Each row is a point on a landscape with many valleys, with its height.
A ball rolls from a point to the lowest of its 6 nearest points, and stops where none of them is lower. Distance is the straight distance between rows; heights are no part of it.
J31: [ 30 -10 -21 -42 -36  49  15 -25  41  12 -31  10  10   3   2  11  -4  11
  13  -4   2  29 -25  17 -17   6 -17 -30   1  -5   5  40  16  36   5  44
  14   7 -21 -36  18  -2 -40 -25]  h=50.6
J958: [  8  20  -7   1 -15   3  -3   4  -6   1  30   4 -13  -7  14 -15  -1 -16
  -9   4 -21  25 -18   6  15   0  -2  -1  15  26 -12  13   6 -11  -8  27
   4   7  -3   2  14  12 -13  22]  h=50.2
J827: [  3  34  -8  23 -37 -25  -9  -3  -5 -30  29 -13   8 -15  30 -31   1   1
 -40   7 -31  13 -22   5  37  -3 -10  26   2  41 -12  -6  -7 -14  -8  14
   5  -1   0  32 -15  48 -11  62]  h=42.1
J485: [  8  10  18 -24  14  35  13   6   3  16  41  33  -5  -2  17 -11 -15 -35
  22  21 -22  43   1  14  26  -2  -4 -34   6  24 -12  50  20 -20 -11  30
   3 -25 -10 -30   6 -12 -54  -2]  h=36.8
J310: [-34  -6  10  10  54 -20   6  34 -56 -11  40  33 -31  -1  -6  -4 -14 -48
  11  20 -10 -15  58 -46  38   2  31  13 -25   5 -30   5 -25 -80   9 -37
 -13 -22  28 -14  21 -35   5   6]  h=48.8
J720: [ -7   7   1  30  14 -38  -9  22 -18 -10   4  -1 -11  -6  13  -3  11  -2
   2  15  -4 -11   8 -16  13 -12   5  11   5  -4  -2 -15 -18 -32  -3 -19
   1   9  11  24  -1   3  19  10]  h=47.1
J713: [  1   1 -10  -5 -25 -12  20 -13  26  -7  -8 -16   3  -5   2  -4  10  12
 -25  -3   7 -10 -27  18  -9  -4 -11   5   2   5  20 -13 -13  26   3  24
   2  30   4  13   0  33   7  -3]  h=50.0
J521: [  3 -17  13   4  34 -14   4  18 -41  10  14  31 -31  -7  -8   0   7 -20
  15  16  -6  -3  25 -19  -4  -2  11   0 -18   6  -2   9 -14 -26 -11  -6
  -9   2  11 -16  10 -35   3  -2]  h=37.0
J891: [-12  24 -31  54 -27 -48 -21 -20  14 -17  11 -50  16 -11  -2 -16  15  23
 -59 -22   4 -14 -36  -8   0 -16   5  44  29   1   8 -58 -25  11  -1 -20
 -12  13  -7  66 -17  46  24  46]  h=33.4
J659: [-17 -13  24  33  51 -45 -16   7  -9  -5 -15  -7 -25   5 -15  17  10 -10
  28  10  16 -38  22 -12 -14   6  16  13 -12 -11   9 -10 -21  -5   0 -42
  -3   6  13  -2   3 -17  33  -7]  h=37.4
J386: [  7 -10 -34 -53 -64  29 -15 -34  46  -7 -43 -53  63   2   6 -13  -1  48
 -37 -26  22   2 -43  19 -19  -4 -26   2   7  -7  28 -19   8  60  38  48
  -2   7  14  18  -3  42   9   5]  h=28.6
J206: [ -4   2  14 -13  16  -5   3  10 -25  -2  18  28 -23  -3  -3  -8   2 -32
  14  27  -8  16  17  -9   8  10   2 -14 -15   8  -1  37  -4 -34  -3   2
  -1 -11 -12 -29  18 -38 -18   0]  h=34.8
J62: [ -7  24  26  -2  21  33  11  13 -29   4  54  19  -5   0  22 -14 -17 -33
   9  26 -42  45  10   2  36  16  14  -8  -1  29 -21  26  23 -44 -19  17
   5 -30  -2 -23   4 -19 -34   3]  h=37.9
J183: [  0  31  -8 -14 -46  53  -4 -12  12 -18  31 -10  43   3  21 -25  -4  11
 -20  -9  -8  29 -48  12  59   6 -26  -1  17  36 -22  33  32   8  -6  59
  17  -5 -10  -5 -13  38 -41  50]  h=50.8
J266: [  6 -11   3  15  -4 -19  -4 -11  24  -3 -43 -45  -4   2  -6   5  14  32
  -3 -24  24 -39 -20  18 -44  -8  -3  10  13 -29   9 -58  -5  34  12 -14
   3  15  11  18   5   8  47 -13]  h=28.5
J749: [-17  13  22  -3  39   2   5  35 -50 -10  39  34 -25   6   5  -5  -8 -52
  18  22 -24  26  53 -18  26  14  20  -7 -25  21 -28  30  -8 -55  -8  -5
  14 -28   6 -30  11 -42 -11  -7]  h=39.2
J252: [-33   8  13  19  47 -27   5  40 -38 -19  39  14 -29  -7  21  -8  -8 -41
 -10  35 -18   4  38 -50  34   5  29   4 -23   8 -36  -5 -20 -70  -3 -30
   6 -25  34   2   4 -24   0  16]  h=56.1
J932: [  7 -43   4  13  38  -2  -6 -11   6  12 -68  -3 -16   3 -31  40  20  19
  33 -19  47 -37  20  11 -57   6  -2  -1   2 -47  14 -28   2  41  17 -38
  12   6  11 -17  -9 -28  57 -47]  h=38.7
J103: [ 24   8   3 -35 -13  66  21   0   6  19  19  28  12   8  13   3 -20 -26
  30  -6  -6  54 -11  13  13   4 -11 -47  10  24 -27  65  32   2  -5  48
  -2 -29 -22 -56  -8 -11 -67  -8]  h=30.4
J329: [-31  13   4  52  17 -52 -17  21 -25 -14  32 -11  -4 -15   7 -19   6  -7
 -14  22 -21  -5  22 -37  27  -5  20  16   6   9 -16 -26 -16 -43 -15 -36
 -13  15  16  38  -6  10   5  25]  h=48.0
J469: [ 14 -29  20 -26  25  10   6  -2 -17  33  -5  48 -53  17  -7  22  -9 -20
  39  15  -5   4  39   3 -27   3  11  -7 -12  -2  -2  31   7   6   2   6
 -33  -6 -19 -54  -6 -47 -17 -50]  h=30.5
J853: [ 10   6  23 -22   4  69   7   8   0   8  47  31  32  10  18   3 -12 -41
  16  12 -10  62 -10  32  34  24   0 -50   9  33 -32  63  52  12 -20  41
  -4 -52 -18 -52  -7 -27 -69   4]  h=12.2
J42: [ 24  11 -13 -27 -36  54  15 -22  18   8  -5  -2  45   9  -3  -8  -4   3
   1   2   0  37 -39  18  23   6 -24 -26   9  29   6  38  32  20   0  51
   1   0 -13 -16  -7  33 -41  22]  h=56.2
J679: [ 20 -19   9 -19  21   5   8   0  -2  19  -1  27 -20  -1  -6  18   1  -9
  24  15  -6   0  26   6 -23  -6   0 -12  -8 -10   8  21  -8  -3   1  13
 -12  -8  -9 -22   9 -31  -8 -27]  h=32.3
J464: [-23  25 -19  41 -33 -33 -21  -1   4 -37  34 -20   3  -5  22 -30  -3   8
 -62   5 -27  20 -25 -12  20 -19   9  31   8  33  -5 -18  -1 -18 -24  -9
  -2  -2   1  50 -25  41 -10  60]  h=43.9
J445: [ 18   9   8 -14 -21  67   8 -12   3   4  32  12  36   2  10 -19 -14  -4
   5   4 -20  56 -42  26  46  14 -15 -25  20  42 -19  58  40  -7  -3  59
  13 -25 -14 -28  -4  23 -63  27]  h=45.5
J397: [  7  19 -26 -17 -57  19   2 -25  20 -11   6 -19  27  -8  16 -16   8  21
 -24  -7 -17  14 -43  13  15  -6 -13  20   8  23   3  16   1   8   3  33
   9  13   0  24 -11  45 -12  29]  h=66.1
J299: [ 10  -8 -31 -63 -65  62  -7 -49  47   8 -72 -33  78   7   1  -7 -16  44
 -24 -28  23  11 -42  30   2   1 -28 -14  13   0  25  -6  10  55  47  57
   9  -3  11   5   3  32 -14  -4]  h=7.6
J205: [  1 -15   9  30  65 -37 -20  21 -23  -2 -13  -2 -31  17 -30  18  15   5
   9  -6  28 -65  20 -34 -17   1  15  23   0 -29  -2 -34 -28  -8   8 -72
   3  25   6   7   0 -28  34 -20]  h=42.3
J790: [ 25 -36   9 -34  -6  40  24 -10  16  39  -9  35 -32   5  -5  26 -23  -1
  40  11 -17  10  27  23 -19   9  -5 -30 -12 -14  22  39  15  23   2   1
 -23  -5 -37 -45   0 -37 -29 -40]  h=29.8
J784: [ 22  -3  -6 -19 -34  22  13 -17  20  -5 -16  -1  15  -6  18   3  11  13
  -5  -3  -2  18 -28  11 -15  -2  -5  -5  13   9  13  17  -1   9   2  35
  18  12   3   1  -3  21  -9   3]  h=73.5
J49: [-27   1   3  39  49 -41 -13  27 -30 -11  22   6 -21 -13   2  -9   2 -21
   5  13 -11 -23  20 -35  23  -8  17  25  -7   1 -10 -13 -21 -49  -5 -30
   2  -4  17  21  13   2  20  19]  h=52.1
J403: [ -7  25   4  31   7 -33  -3  15 -21 -25  40   7  -4 -15  23  -4   3 -14
 -24   9 -31  15   3 -19  32 -12 -11  15   1  24 -11 -13 -10 -42  -6   2
   2  10  16  24   4  19 -10  25]  h=41.5
J357: [ 15 -43  -7 -19  13   9  -5 -14  14  29 -62  10 -29  12 -40  41   7  25
  38 -27  33 -33  32  24 -59  11   5  -7 -15 -54  25 -25  14  57   3 -36
  -4  -5 -14 -28  -8 -45  45 -65]  h=47.5
J474: [ 17 -22 -14 -22 -12   8  14 -14  19  16 -55   3 -11  -7 -16  29   4  23
  35 -20  19 -17  18  36 -55   5   8  -5  -8 -30  34 -11   6  48  12   4
  -5   5 -19 -25   0 -31  36 -50]  h=39.6
J94: [ -3   9 -21 -13 -54  -1  -9 -34  33 -21 -35 -72  53  -3   3  -9  10  46
 -46 -34  16 -21 -37  15 -28  -5  -8  28  -1 -13  27 -42   0  44  29   5
  -5   6  17  41  -9  39  24   5]  h=43.2
J3: [-22  24 -24  40 -25 -43  -1   1   9 -29  35 -23   6  -9  21 -11   4  23
 -52  -2 -28   7 -26  -5  15 -22   2  37   7  21   5 -47  -2   2 -18 -23
  -8  12  -6  62 -11  58   9  48]  h=38.1
J698: [ 21 -14  -9 -43  -4  53  38 -11  29  20  -7  31   0  14   3  15 -18 -12
  28   1  -9  27   4  20 -13   8 -23 -34  -2   0   7  56  23  29  -2  45
 -12 -11 -37 -33   3 -15 -40 -25]  h=32.9
J963: [  4   1  11  13  40 -22  -3  13 -20   3   4  15 -22  -4  -4  12  12  -4
  14  12   3 -15  18 -25 -12   1   3   1  -3 -10   9  -1 -26 -23   8 -20
  -3  14   5   5  10 -14  18  -2]  h=41.8
J592: [-29 -25  20  39  90 -32 -19  27 -37 -10  -4   8 -34  24 -21  20   9 -15
   4  28  23 -67  43 -42   5   8  27  16 -22 -19 -16 -13 -28 -28  15 -77
 -11   9  16  13   5 -23  35 -13]  h=48.1
J373: [-39  30   3  55   5 -34  -1  31 -48 -37  64   1 -10 -10  34 -36  -8  -8
 -37  19 -36  23  10 -43  62  -9  19  17  -6  23 -26 -17  -1 -69 -18 -14
   0 -29  22  37 -14  28 -18  55]  h=39.3
J998: [ 12 -25  16 -32  11  34  11  14  -4  32   9  55 -26   7   0  23 -19 -29
  40  12   2  19  28  11  -5   0  -1 -28 -11  19  -7  43  10   1  -7  12
 -21 -22 -39 -44   6 -53 -37 -34]  h=30.6
J848: [  7  35   8  -7  -6  35   8  16 -32 -10  56  20  10 -13  29 -23 -15 -33
  -2  27 -34  50  -2  14  51  11   4 -18   5  34 -29  43  32 -38 -10  28
   6 -41   6  -2  -2   4 -46  27]  h=37.3
J377: [-31   8  -1  48  45 -56 -23  20 -28 -13  10  -5 -14   4  -6   1  10 -19
 -13   9  17 -38  16 -45   6  -5  16  19   7 -18   6 -29 -22 -28 -11 -53
  -4  16  17  34   7  -4  24  17]  h=39.5
J727: [-19   1   7  50  40 -45 -16  20 -18  -5  -6 -14  -4  -5 -15  12  17  -2
 -12  -4  17 -49   4 -27  -9  -8  19  28   0 -20   6 -44 -20  -2 -16 -57
   9  31  13  29  -3   2  36  16]  h=30.2
J538: [ 21  -6   9 -32  -6  47  18  -9   7  18  13  30  -2   6   8   8  -9 -18
  17  10  -6  37  -5  12   1   2  -6 -37  13  15  -7  64  17   4 -15  38
  -4 -15 -25 -38   3 -22 -58  -8]  h=34.3
J308: [  3  -7   1  25  12 -32  -6   8   4  -5 -11 -17   1 -26 -19   4  17  12
   5  -5  11 -27  -6 -11 -24  -6   8  13   4 -24   5 -23  -6   0  -9 -30
   3  29   6  15   2   7  31   0]  h=28.0
J725: [-10  -8 -13  41  51 -36 -15   3  -4   6 -43 -36 -14   7 -14   7  22  14
  12 -12  34 -70   1   1 -40   3  18  14   7 -42  -8 -62  -2  20  -1 -77
  17  26  14  19   2  -1  52 -18]  h=22.8
J655: [ 17   2 -26 -62 -68  57  -8 -42  54  -2 -18 -12  54  17   2  -3  -7  27
 -17 -14   9  22 -39  21  17   3 -23 -14   3  10  20  21  21  37  17  67
   6   8  -3  -6   0  37 -34   5]  h=36.7
J802: [  2 -26  14  -3  49 -14  -2   6  -6  16 -37  14 -32  17 -29  34  13  14
  23  -1  26 -44  36  -9 -30  11   7   7 -18 -34   4 -13  -8  18   5 -48
  -4   6  -5 -19   2 -48  49 -41]  h=45.7
J868: [ 13 -18  18   9  27 -14  13   6 -12   6 -17   7 -15   2  -5  16  12  -5
  17   4   8 -20  17 -10 -34  -2  12   0  -4 -10  20 -12 -15  10  -5  -6
   0   9   5  -4   7 -34  20 -30]  h=33.6
J608: [  3  41  12 -18 -23  83   6  -4  -5  -1  48   7  61   9  21 -12 -12  -3
  -7   2 -10  50 -31  28  72  19 -28 -36  18  50 -41  61  68  -5 -15  59
  15 -48 -11 -27  -7  21 -62  39]  h=37.1
J275: [ 11 -28   8 -18   9  11   7  -4  24  21 -48  12 -26  -3 -23  33   5  20
  41 -22  11 -27  26  20 -54   8  -8 -17  -9 -44  22 -19   5  40  11 -13
   6   0 -13 -29   3 -34  37 -53]  h=39.1
J833: [  3  38  -4   6 -35   6  -5   5 -22 -28  49   3   3 -14  34 -29   0   9
 -46  11 -27  30 -34   7  55   6 -10   4   6  40 -33  20  14 -29 -18  31
  19 -13  -3  20 -22  36 -32  37]  h=39.4
J394: [ 17  -5  -3 -23 -23  12  12 -19  22   3 -23  -9   1  -3   2  17   1   4
  10  -5   8   9  -9  18 -27  12 -14 -15  22 -17  16  21   9  20   2  16
   4  14 -13  -7   6   4  -7 -14]  h=58.7
J771: [ 15   5   7 -16 -10  19  16   2 -13   9  30  17   6   3  11   3  -2 -17
  13  11 -13  30  10   4  12  16  -4 -13   6  23  -6  44  10 -16  -3  32
   9  -3 -16 -22  -2 -10 -35   7]  h=40.3
J418: [-19  14 -19  17 -50 -33  -7 -33  29 -24 -15 -57  30   0   9 -16  13  37
 -46 -24   6 -11 -37   8 -13 -11  -6  21  12  -4  12 -50  -9  26   5 -16
   0  22   0  46  -9  55  38  33]  h=38.5
J332: [ -9  22 -16  24 -41 -35  -5  -9   4 -20  20 -31   6  -6  19 -21   3  22
 -50 -11 -17   6 -33  -5  19 -18 -11  29   5  17   4 -18 -11  -1 -23  11
  -4  19   1  42  -3  50   9  52]  h=40.9
J408: [ -7  12 -15  14 -14 -29 -15   9  18 -15  14 -27  11 -10  -3  -6  15  15
 -21 -11  -1 -14 -19   0  -7  -8  -7  30   8  -5   4 -24 -24   8   5 -18
   0  33  12  34  -3  20  13  20]  h=31.2
J82: [-18  10  -3  42  22 -50 -20  -2  16  -3 -21 -34  -3 -16  -1  -1  16   6
 -19 -12   9 -37 -14   6  -9 -10   2  33   0 -11   9 -49 -16  19   1 -32
  14  33  14  29   5  22  38  14]  h=26.8
J989: [  4  15   9  17   1 -19   4   9  -9  -3  22  -2  -5 -12  11 -10  -3 -19
  -8  11 -30  12  -1  -6  18  -2  14   3  -2  21   1   8  -9 -25  -5   3
  10   9  -3  11   2   9  -6   8]  h=49.1
J665: [-28  12 -21  32 -33 -44 -21 -14  34 -11 -10 -60  30   4  -4 -18   4  27
 -56 -34  15 -35 -55  13 -19 -18   3  29  11 -25  -2 -87  -9  41  10 -45
   1  23  13  76 -10  51  44  21]  h=39.7
J375: [ -2 -26  21  13  65 -20 -13  11 -37  14 -12  29 -45  20 -26  22   7  -6
  27  22  20 -35  42 -32 -26   5  16  10 -11 -14   4  -5 -22 -17   2 -49
 -19   6   0  -9  12 -36  31 -31]  h=12.9
J809: [ -5   3 -12  17 -12 -20  -4 -13  15  -4 -23 -29  15  -2 -10   1  11  32
 -18 -23   9 -22 -12  10 -30   0  -7   7  15 -13  20 -36 -15  26  12 -21
  14  30   8  32   4  25  38   0]  h=28.8
J660: [ -7  23   0 -22 -41  75  -5 -26  15  -4  21  -4  56  15   8 -19 -14  12
 -14  -4   3  43 -52  20  55   2 -35 -26  -2  43 -20  47  40  12   2  77
   9 -14   1 -21  -7  31 -32  44]  h=45.2
J859: [-18  23 -12  58   1 -54 -15   9 -12 -17   2 -37   8 -10 -17 -10  14  12
 -29  -7  15 -27 -26 -11  13  -9  10  35  17 -10  -4 -55 -21  -8 -14 -48
   0  19   9  52   0  44  17  31]  h=29.5
J170: [-42  25 -11  47 -20 -61 -14  18 -33 -26  60 -13  -9 -20  31 -30  -9 -19
 -55  19 -30  18  -4 -23  52 -32  21  28  -2  27 -23 -29  -1 -43 -22 -19
   6 -12   2  64 -21  47  -9  73]  h=36.6
J369: [-21  23 -10  63  -5 -61 -16  17  -9 -15  25 -10  -2 -15  10 -30  -1   2
 -34   0 -15 -13 -11 -30  20 -16   3  34   4   3 -16 -45 -10 -17 -14 -28
   1  21   9  49  -1  38  22  52]  h=34.9
J974: [ 19 -16   1  -4   4 -18   8 -10   2   2 -21  -2   7  -6  -8   6  -5  -8
   6  -1   0  -9 -11   6 -27   4   3   2  14  -2   9   5 -22   4   6   6
   5  20 -11 -11   2 -10  12 -12]  h=44.1
J203: [ -9  19  10  21  12 -25  -5  25 -33 -17  44  12 -22  -2  16 -23  -1 -21
 -13  25 -31  13  17 -19  36  -7  15  13  -9  22 -19  -3 -13 -54 -16 -14
   2 -16   3  12   0  -4  -1  21]  h=42.2
J673: [  9  -8  33 -31  10  53  19   8 -24  24  37  51 -10   7   7  -8 -11 -36
  38  27 -13  48  25  11  15  13  -3 -37  -2  28 -26  48  36 -13 -15  35
  -1 -39 -30 -44   8 -44 -62 -32]  h=34.4
J459: [  4   1 -14 -28 -41   9  -3 -20  47  -6 -52 -55  43  -7  -9  -3   6  44
 -25 -33  22  -9 -32  19 -38   3 -17   6   5 -21  25 -41 -10  51  20  24
   6  11  21   9   2  21  32 -10]  h=47.9
J965: [-21  -3 -13  49  27 -44 -17  -7   6  -8 -35 -46  -4  -3 -14  -5  17  20
 -12 -34  33 -45 -20  -7 -22  -5   3  21  12 -37   0 -68 -19  14  -2 -49
   7  25  17  42  -5  13  59   8]  h=25.4
J905: [ 23 -20  16 -38  -1  35  16  -3  -1  31  19  49  -9  15   8  11 -11 -19
  45   8  -2  36  11  14  -9   8  -9 -43  -8  19  -7  59  24  15  -2  24
  -9 -17 -29 -54   1 -37 -53 -28]  h=31.4
J472: [ 26 -18 -16 -60 -57  54   8 -25  56  23 -42  -4  38  10 -11   1  -8  28
   0 -11  24  17 -17  14  -8 -10 -22 -16  11 -13  17  12  12  42  13  45
   3   2   2 -18  -1  28 -15 -22]  h=51.5
J681: [-20  -1   8  34  44 -37  -6  16 -35   1   2  11 -12   2  -9  -1   5  -8
   9  10  15 -28  23 -35   6   2  21  15   1 -12   2 -30 -26 -30 -12 -36
  -6  17  11  13   1 -22  30  -3]  h=46.0
J930: [-41  37 -23  49 -28 -63 -20   2 -14 -33  34 -18   0  -8   8 -28   6   9
 -56   7 -20   2 -24  -2  36 -24   9  39   8  12 -16 -43  -7 -21 -21 -42
  -6  11  -8  77 -13  55   8  67]  h=40.4
J478: [-17  34  -9  28 -14 -12   0  11 -21 -31  69  -5 -10 -18  37 -42 -15 -21
 -32  13 -35  52  -7  -7  59 -11   3  12 -13  29 -25   7   4 -43 -33  20
  21 -19  15  33 -11  28 -28  47]  h=15.1
J763: [  9 -14 -25 -80 -82  66  -9 -32  62   6 -86 -43  59  -4  -5   1 -20  43
  -6 -35  30 -11 -23  26 -33   0 -34 -14   4 -11  31  -4  19  65  39  44
   3  -5  15 -13  -7  17   0 -23]  h=29.6
J542: [ 17 -19  -6  -9   4   5   6   3  24   7 -52 -11  -9  -1 -21  30   8  25
  16 -19  21 -25  -7  13 -60   5  -2   1  -7 -36  21 -28   4  44  12 -17
  -3  13   1 -13   4 -23  43 -39]  h=40.0
J67: [ 27 -17   7 -23 -11  18  31  -6  12  16  -9  28  -7  -5  -9  19   4  -8
  30   7  -9  13   1  12 -17   8   9 -17   1   5  13  33  -2  10  -4  27
  -1   7 -16 -20  13 -13 -13 -24]  h=36.5
J372: [  8   6  -3  -7  -5  -8   3 -10   3   2  -2  -4  -8  -5 -10   7   4  -2
   1   9  -6  -3  -1   6  -5  -6  -4  -1   6   0  18  16 -20  -1   2  15
  -9  12 -12   1  12   6  -5   8]  h=52.8
J769: [ 11  -8  -9   2  18 -14   6  -3   9  10 -26 -20   1   0 -15  12  25  10
  15 -19  15 -24   1  20 -38  -3   7  13   7 -31  20 -37 -17  20  20 -22
  17  21  15   8   1 -10  42 -22]  h=8.6
J847: [ 22 -26  12 -25   0  18  20 -11  17  21 -28  39 -32  10 -15  46 -10  -1
  36 -10   4 -12  24  13 -42   9  -3 -19 -12 -26  24  10  12  35  -6   0
 -26   2 -33 -46  12 -46   8 -54]  h=28.3
J159: [ 24 -24   4 -43 -30  35  25 -15  37  14 -23  17  -4  -5  -9  22 -15   7
  29   0   5  13  -9  24 -20   5 -21 -23   5 -16   4  28  17  30  -8  38
 -20  -6 -27 -37   7 -12 -31 -36]  h=36.0
J495: [ 22 -15 -12 -41 -57  25   3 -23  52  11 -62 -41  38  -2 -14   6  -1  38
  -5 -34  27  -5 -22  31 -36   4 -31 -14   6 -33  34  -1   0  46  27  33
  -7  11   8  -6   6  10   4 -20]  h=50.4
J419: [ -5 -41  -7  25  64 -19 -18   4  -1   2 -59 -20 -13  25 -24  16  12  20
  29 -18  25 -55   9   5 -44  12   5   3  -5 -61  -6 -52 -10  28   2 -65
  20   7   9   0 -10 -28  69 -33]  h=27.4
J602: [-18  -2  11  16  64 -31  -9  28 -48   5   1  31 -28  11 -20  18   1 -27
  21  16  11 -29  42 -40   5   1  20   7  -7 -15   3  -3 -15 -54   5 -39
 -10  -1   7   2  22 -28  26  -2]  h=36.9
J823: [-10  33  11  16   1  -1   5  20 -35 -18  56 -11  -3 -17  29 -29  -8 -24
 -27  21 -28  38   5   0  49  -5   2   9   2  30 -33  16   9 -52 -21  21
  14  -8   8  13  -5  -1 -32  30]  h=30.3
J181: [ 21  -4  22 -20  16  26   1   5 -25  22  24  44 -26   7  13  -9  -4 -41
  29  23  -7  30  12  13   7  12  10 -24 -11  27 -11  37   6 -24  -3  16
  -5 -22 -18 -39  -2 -46 -34 -17]  h=32.2
J579: [ 34  -3   2 -38 -20  43  17 -14  26  14  -3  25  16   0  11   1  -9   1
  26  -2  -1  27 -16  12   0   1 -13 -24   9  16  -3  47  23  14  -5  45
  -2  -9 -19 -32  11   4 -32 -10]  h=43.3
J899: [ 27 -48  -1 -38 -11  27  17 -23  28  41 -48  32 -16   0 -12  42 -10  25
  44 -17  16  -9  29  24 -56  -1  -1 -31 -10 -43  32   3  27  70  10  -8
 -19 -19 -18 -48 -10 -33   9 -80]  h=29.3
J221: [ -9   8  18  10  36 -25   0  22 -38  -7  35  24 -23  -1   5 -11  -4 -42
   3  29 -21  13  41 -38  19  -1  22   3 -24  12 -13   8 -32 -58 -12 -21
   2  -7  16  -6   6 -27 -12   8]  h=46.1
J432: [ 16   3 -20 -42 -50  29   4 -26  43   4 -28 -26  39   5   8 -10  -3  34
 -12 -11   5  14 -32  26  -2  -2 -19   0   1   8  11  10   4  41  14  34
   4   2   6   3  -2  34 -14  -6]  h=59.7
J603: [ 14 -47   5 -34 -12  25  16  -7  22  34 -42  25 -25   8   2  41 -10  29
  35 -27  13 -10  29  19 -53  -1  -8 -31  -9 -36  32  10  21  54   9  15
 -26 -10 -36 -48  -9 -28   4 -62]  h=25.9
J882: [-41  -2  21  37  61 -47 -20  29 -33  -5  21  32 -23   8 -15   3   0 -35
   0  21  13 -34  52 -58  25  -2  22  26 -17  -5 -25  -9 -30 -66  14 -65
 -21   0  23   4  11 -18  20   4]  h=49.2
J633: [ 30 -26  -8 -60 -41  41  17 -35  45  24 -64  -5  17  -6 -14  24 -14  32
  30 -37  34  -4  14  26 -59  -1 -12 -22  -1 -38  39   1  26  69  12  27
 -11  -8 -15 -39  -3 -17   7 -66]  h=40.6
J528: [-37 -10  22  19  68 -33 -25  33 -45   0  15  27 -26  13 -30   6   5 -42
  24  16  12 -35  49 -45  19  -3  29  12 -25  -1 -11   2 -29 -47  29 -52
 -22 -16  25  -8  19 -33  18   0]  h=45.0
J724: [ 11  19   1  -2 -22  36   6  -3  -4 -13  34  -1  12  -2  18 -26 -11  -7
 -13   1 -31  34 -24  14  47  12 -15  -6   3  36 -20  41  21 -22 -12  46
   8 -14  -3 -12  -4  17 -50  37]  h=44.8
J738: [ 22  31 -13  -6 -46  27  -1 -22  18  -7  18  -6  29   5  -1 -13  -6  12
 -12 -11 -10  30 -37  10  26   7 -26   0  11  31  -6  32  12   2   0  54
  19  -6  -8   9   0  30 -41  20]  h=58.9
J429: [-25  -1  15  43  69 -43 -18  29 -26   6   5  12 -33  16 -21  20  14   4
   7  20   6 -54  32 -35   5   0  24  18  -9   0  -5 -14 -30 -38   9 -50
  -1  14  24  21   4 -14  28   7]  h=49.9
J351: [  5  -6  23 -17  34  17  -3  19 -30  15  16  53 -38  10 -15  13  -4 -35
  30  34  -7  26  45 -15   1   3   9 -25 -20  22 -12  40   5 -19   6   4
 -21 -17 -13 -43  12 -48 -21 -16]  h=32.6
J624: [ 25 -16 -14 -59 -58  49   7 -24  49  24 -61 -20  39   0  -8  12 -11  47
   5 -22  24  -5 -11  34 -29  12 -25 -19   2 -26  25   8  11  57  14  46
  -1  -1  -7 -15  -6  11  -9 -38]  h=46.2
J24: [-35  15   4  30  35 -36   7  34 -46 -19  51   3 -22  -9  14 -27  -3 -40
  -8  21  -9  16  45 -36  35 -17  18  10 -15   9 -21  -1 -16 -60 -10 -25
   1 -21  13  13  -2   6  -6  21]  h=55.2
J11: [ -3 -22  -4   9  30  -9  -1 -14   8   2 -39 -26  -9  16 -28  13   7  13
  10 -18  20 -49   6  13 -43  11  12  -4  16 -44  11 -43 -10  23   5 -37
  10  17  22  -3 -13 -23  62 -29]  h=8.5
J826: [-16  15  21  14  25 -18   7  40 -44 -20  53  16 -19  -4   7 -30  -7 -52
   3  22 -23  23  35 -30  47   6  19  -2 -11  11 -37  17 -21 -72 -12 -11
   8 -35  27 -12   4 -23 -15  13]  h=51.2
J813: [ -6   3 -23   3 -35 -15 -13  -6  36 -14 -40 -53  39  -9 -10 -13   5  35
 -23 -50  14 -24 -34  15 -38 -10 -14  28   1 -21  32 -57  -5  34  21 -16
  13  22  14  44 -10  28  47  -8]  h=38.3

Where does a ball stop that starts at each point below?
J464 -> J11
J408 -> J11
J738 -> J478
J394 -> J603
J771 -> J603
J221 -> J603
J49 -> J11
J206 -> J603
J183 -> J478

Call two points neighbours if one is among the 6 nearest of the other. Go from one point of each pair to the other, from neighbour to neighbour, staying as low as possible. Name the highest point that can't be avoided.
J603, J375 -> J521
J603, J478 -> J170
J11, J299 -> J94
J853, J603 -> J905
J11, J853 -> J868
